Each row is a point on a landscape with many peaks, with its height.
A climber steps from a point to the highest of its 2 nearest points, and stops where none of them is higher. Distance is the straight distance between rows; heights are no part of it.
J994: [ 22  10 -13 -34  18  12 -26  24 -35  39  41 -38 -37 -14 -19 -12 -26  19
 -23   1  -7]  h=597
J685: [ 15 -13  17  32  26  -8 -26  -1  22  -4  22  -6 -29   2  23 -23  16 -18
  -6 -14 -40]  h=545
J576: [-35 -12 -13 -27 -28   4  -6  56  32   5 -45 -18  49 -29 -36  62  24   9
   2  44  43]  h=512
J539: [-17  -5 -30   6 -15 -22  31 -27  -1   0 -51  13  10 -28  -3  54  55  -9
  19  -5  30]  h=660
J764: [-28  -1  25  19   4  32  13   2   4 -29 -20 -37  24  -5  50  -9  -8 -17
  37 -15   5]  h=576
J49: [  1 -10 -16  -4 -31  27  20 -18  31  25 -37 -10  51   0  20  -3  14  23
  11   0  33]  h=408
J135: [ -4  26  27 -47  12  15   9   0 -34  35  -1 -17 -25 -28  -6 -14 -54  32
 -14 -16   0]  h=289
J229: [  3 -11  11  28 -41  13   5  -8  63 -20 -17   3  13  -6  43 -31 -37 -19
  44  33   0]  h=156
J983: [  5 -19   8  11  11   3   5 -16  11  -4  -3  -7   1 -19  23 -26  38 -34
   1 -28 -26]  h=500
J891: [ 43  -6 -12 -27  24  22   6  32  16 -10  26 -14   3 -23  15 -13   5  -2
 -27  -6 -17]  h=685
J317: [ 14 -11 -16  -3  17 -43   8  35 -60 -11  34  47 -15  53 -57  25  18  13
 -24   6 -11]  h=386
J932: [-17  12 -14  29  -7  -6  14 -31  23   1  -7  58  35   9  -7 -16  -6   7
  25   2 -15]  h=652
J154: [ -4  -4  -5   3  -3  45   6   2  45 -14   9 -23  39  -8  30 -10  -3  13
   3  -5  -2]  h=469
J169: [-52   1  16  28  -6 -10  29 -24  30 -44 -23  18  16   5  40 -12   6 -50
  62  18   4]  h=269
J757: [-28  -9  36   7  -1  16  13  38  23 -39  -1 -50  20 -19  43  -1 -20 -29
  17   3 -16]  h=667
J116: [ 22   4   3 -11  13 -14  13 -28  13  -6   9  18 -22   0   8 -24 -29 -12
   2 -12 -17]  h=675
J381: [ -2 -18 -18 -20   4   4 -14  56  17  15   3 -58   5 -32 -15  45  37   8
 -41  22   8]  h=507
J627: [-12 -31 -21   4 -16  39   2 -11  17  25 -32 -34   3 -56  31  33  21  11
   6  23  27]  h=538
J284: [  0  -4   6  11  22 -31 -33  -2  -4 -15  43  46  -8  27 -27  17  21 -36
   1   2 -52]  h=598
J752: [-17 -13  -2  -2 -22  33  37  16  10  -2 -33 -39  55   3  43 -14  10  28
  33  14  31]  h=356
J926: [-29  -8   1 -10 -23  48  25  24  38   3 -13 -51  47 -20  10  15   2   8
   7  15  17]  h=410
J100: [ 15  -3 -28  14  30 -42  15  -5 -24  27   7  19 -17  23 -26  26  46 -15
 -25 -21  -8]  h=389
J969: [-43  10  -1   2 -18  11  51  -6 -15  -1 -34 -16  33  19  31 -28 -13 -15
  66  10  32]  h=372
J522: [-64  18  34  -2  11 -51 -24  -5 -58 -30  22  35 -52  54 -17   1 -35 -26
   9 -24 -20]  h=468
J235: [  8 -18   3 -12  15  19  -6  35  32 -41  33 -40  10 -25  33   1 -14 -22
  -4   6 -22]  h=751
J839: [  6  10  12  35 -10 -12 -16 -40  47 -38  -1   9   1  11  24   0   0 -40
  30  -7 -16]  h=205
J566: [-22  13   8   1 -10   0  31 -13   6 -11 -13  74  44   6 -32  10   6   7
  11  -5 -26]  h=768
J130: [ 29  22   1  12  17  -4 -30   2   5 -18  49 -37 -35  13  -2 -45 -23  11
 -15 -10   0]  h=443
J174: [ 12   1  -1  22 -54  29   9  12  51  -7 -17  -1  38  18  24 -34 -20   9
  34  10   5]  h=126
J408: [  8   6   9 -60  -6  20 -22  22  26   9  19   6  38  -6 -44  -9 -31  11
   0  31 -15]  h=73
J686: [ 20 -27 -33  10  20  -8  -4  -3  -1  29  15 -16 -12   6  24   6  38   4
 -31 -17 -18]  h=645
J344: [ 28 -19   4  -2 -39  18 -27  18  32  -6 -25 -32   6 -47 -10  42   8  15
 -17  31  54]  h=581
J650: [  4  -3 -37  17 -41  10  24 -36   6  23 -43  30  34   7  -4  11  42  15
  24 -11  39]  h=462
J15: [ 30 -22 -25  27  20 -21 -10  -4 -34  29  23  21 -19  35  14 -29  20  -3
 -28 -22 -16]  h=710
J454: [-27 -16  -8   2 -34  24  21  14  15  25 -58 -31  10 -39  40  29  14   5
  27  28  60]  h=547
J521: [ -9  27  32   7  25 -19 -25 -32 -34 -19  12  28 -65  17   5 -36 -46 -14
  -5  -8 -13]  h=755
J41: [  0  19  39 -17  14   6  -1  -5 -31  14  18 -19 -44   1  13 -35 -66  20
  -7 -35 -23]  h=319
J861: [-28   0 -12   2 -38 -12  46   3  21 -15 -21  53  49  25 -25  12  35  12
  21   4  10]  h=649
J978: [ -2  -4  -3 -17   5 -19  12 -35 -19   0   4  41  15   5 -56  32  47   1
   1 -11 -12]  h=596
J747: [-10  -9   5 -12  10  28  20  67   7 -12   4 -51  20 -40  -3  22  31  -7
 -43  15  -4]  h=537
J712: [ 32  16  28 -27  14   4 -13  33  19 -11  46 -17  -1  -8 -30 -10 -32  -3
 -45  21 -23]  h=55
J246: [  9  14  31   4  11 -19 -20 -55   3 -21  10  46 -28  11  -8 -12 -30 -20
  11 -10 -13]  h=692
J604: [-34  -3  -8  11 -20   6  39  -4 -11  -3 -44  11  44   3  28 -13  26 -18
  67  -8   2]  h=424
J92: [ 19  -3  10  -5 -48  31  19  24  43  28  -8   1  41   0  -3 -27 -23  30
   6  12  -2]  h=102
J504: [ -1  10 -16 -10  14 -34  -6 -21 -78  26  -7  11 -52  14 -16  11   0  23
 -27 -33  27]  h=506
J742: [ 22   8 -18 -10  34 -53  -9   8 -59   8   3  30 -14  36 -39  25  34   2
 -21  -5   1]  h=422
J845: [ 35   0 -29  -1  22  17  -4 -36 -15  34   5  -9 -27 -11  -3  13  16  21
 -32 -12   6]  h=717
J402: [-23  -5  19  19  -5 -13   2 -20  26 -46 -17  38  25  14  12  21  17 -46
  33   0 -21]  h=233
J833: [-16  -3   8  14  -4  25  24 -14  18 -13 -11  17  22  -3  41 -25  17 -26
  33 -25  -8]  h=491
J560: [  8  22  16  11  27 -16 -28  29 -21  -4  49 -24 -56  40  11 -49 -53   3
 -21   9  13]  h=417
J850: [  1   1   8 -36 -40  25   1  40  40   7   2  -7  58 -18 -37 -11 -11  25
  -4  33  -9]  h=85
J665: [  0 -12 -10 -19 -40  25   2  22  44   4 -35 -18  34 -33 -34  37  24  20
  -7  43  50]  h=544
J512: [-23  -3 -12  15 -12   5  22 -16  -3  14 -67  -8   7 -34  40  38  40  -4
  39   9  58]  h=595
J22: [  6   4 -18   2  -3  12   3 -45  -4   9 -28  20  30  -4 -27  23  31  12
  13 -28   1]  h=525
J733: [ 18  19 -20 -16  31  -9   2   9 -64  42  17 -11 -52   2  -8  -9  -7  22
 -27  -9  12]  h=554
J674: [-34  -3  -6  -4 -16  -6  41  11  -4 -13 -35  30  37   0 -15  53  48 -12
  34  -3  19]  h=587
J475: [-35  15  19  -2  24 -34 -10  -7 -58  -7  24  27 -24  53 -33  -5 -15 -10
 -10 -32 -21]  h=509
J380: [ 38  -9 -35  22  -5  -1 -27 -23 -10  27  -7 -27 -41 -48  -1  28   7  18
 -24  -5  23]  h=657
J904: [-47  -8  -4 -15 -24 -13 -27  39  19 -20 -35 -28  24 -38 -36  73  33 -18
   1  34  26]  h=486
J710: [  0  15   8  56 -23  11  -7 -50  49 -37 -19  52   7   8  20 -29 -26   7
   9  31   3]  h=378
J25: [ 15 -20 -39   2  20 -19  12 -25 -11   2 -22   2 -14 -23   0  31  65  -9
  -2 -14  17]  h=733
J492: [ 18  23  22   7   8  32 -25 -11  24 -10  31 -19   2 -17  -5 -41 -31  10
   0 -10 -16]  h=480
J214: [ -1  15  -8 -22   0 -20   4 -54 -50  16 -16  36  -9  -8 -43  31   5   0
  -4 -17  14]  h=669
J695: [-11  12  33  12  13 -43 -25 -10 -29 -24  38  60 -23  31 -48  -6  -8 -11
  -3  -9 -42]  h=555
J881: [  1  -3  14 -51  17   7 -18  23   5 -20  24  -3  30 -11 -44   8 -21  -1
 -40  25 -23]  h=64
J30: [ 13   9  -5 -15   1  42   5  -8  21   4   9 -15  17 -33  -3 -17 -22  30
   3  -5  -4]  h=531
J594: [-24 -12  23 -10   1  25  33  41  -4 -25 -13 -59  28 -32  36  13  12 -15
  -9  -6 -11]  h=593
J847: [  9   7 -29 -18  36 -41  -3 -13 -63  17  17  16 -34  54 -22   6  11  26
 -11 -26  -1]  h=460
J59: [  7  10  -5 -20  22 -18  11 -48 -40  15   5  24 -20   4 -12  -4  -8  -4
  -9 -17 -18]  h=742
J722: [ 19  -3  -8  22   4 -37 -48 -23 -14 -32  36  39 -41  41  -6  -5   3 -34
  10   5 -30]  h=644
J89: [  3  15  18   9  20 -37   3  45 -43  11  35 -18 -53  63  24 -55 -55   8
   1 -10  21]  h=388
J951: [-29  12  19  21  26 -51 -38   8 -56 -34  36  50 -70  63 -19   3 -30  -3
  -9  14  -8]  h=430
J57: [ 36   0 -26 -39  21  19 -22  33   1  26  29 -25   1 -34 -21   6   2  12
 -30   9 -12]  h=638
J131: [ 11  12  -6  18 -19  23   7 -35  22  31 -12  37  29  18  -7 -17 -22  21
  11 -15  -8]  h=562
J383: [ 19  21  12  20  13 -52 -36 -10 -25 -11  25  39 -57  49   3 -32 -26 -10
  -6 -18 -14]  h=697
J362: [  9  26  14 -27  -6  21 -17  -8 -32  39 -32 -33 -37 -49 -15  21 -32  29
 -21  -4  23]  h=260
J340: [ 46 -24   6  21  22  -8 -23  34  22   9  35  -7 -32  26  25 -24  -4   2
 -24  -1 -31]  h=586
J879: [ 16 -21 -20   9   0  24   1  -2   5  25 -15 -35  -3 -38  26  17  45  -2
 -17 -15   2]  h=588
J241: [ -7 -26 -19 -16   7 -22 -16  72  -4  19  23 -40  17   4 -40  25  41  -6
 -58  20  -9]  h=481
J767: [ 24  27 -19 -36  16  25   9  -1   5  20  22 -40  -5 -38 -27  17  -9  35
 -23   4  -4]  h=594
J69: [-15  17  17 -12  16 -32  -2  11 -53  11  12 -15 -55  41  33 -27 -51   1
   0 -33  -6]  h=352
J231: [ 33 -16 -10   2 -21  25 -21  -1   7  27  -9 -38 -19 -58 -25  30  17  18
 -23  20  27]  h=619
J267: [-49  -5  19  29 -20   1  23   3  13 -26 -36   5  33  23  61 -28 -19 -35
  56  19  21]  h=314
J420: [ 12 -11  19  17 -18   9 -12 -14  46 -38   4 -10   0 -15  40  -4 -21 -31
  19  21  -4]  h=182
J516: [  1  -2  17  25 -17  26   8 -42  40  -3  -3  30  24   8   5 -52 -42  17
   0   9  -1]  h=472
J113: [ 35 -19   1  20  27 -16 -14   1 -14  17  37  12 -28  56  22 -47 -22  13
 -18 -10 -30]  h=640

Call two points neighbours if one is among the 2 nearest of the other. Go from one point of each pair to the other, from neighbour to neighbour, staying as high as possible. Name the lowest point that can't be avoided.
J566 / J25 | J674
J521 / J59 | J116
J845 / J30 | J833
J15 / J59 | J752
J15 / J845 | J686

Where does a climber stop that starts at each point below?
J475 | J521
J576 | J845
J49 | J59
J317 | J235
J904 | J845
J41 | J30
J229 | J757
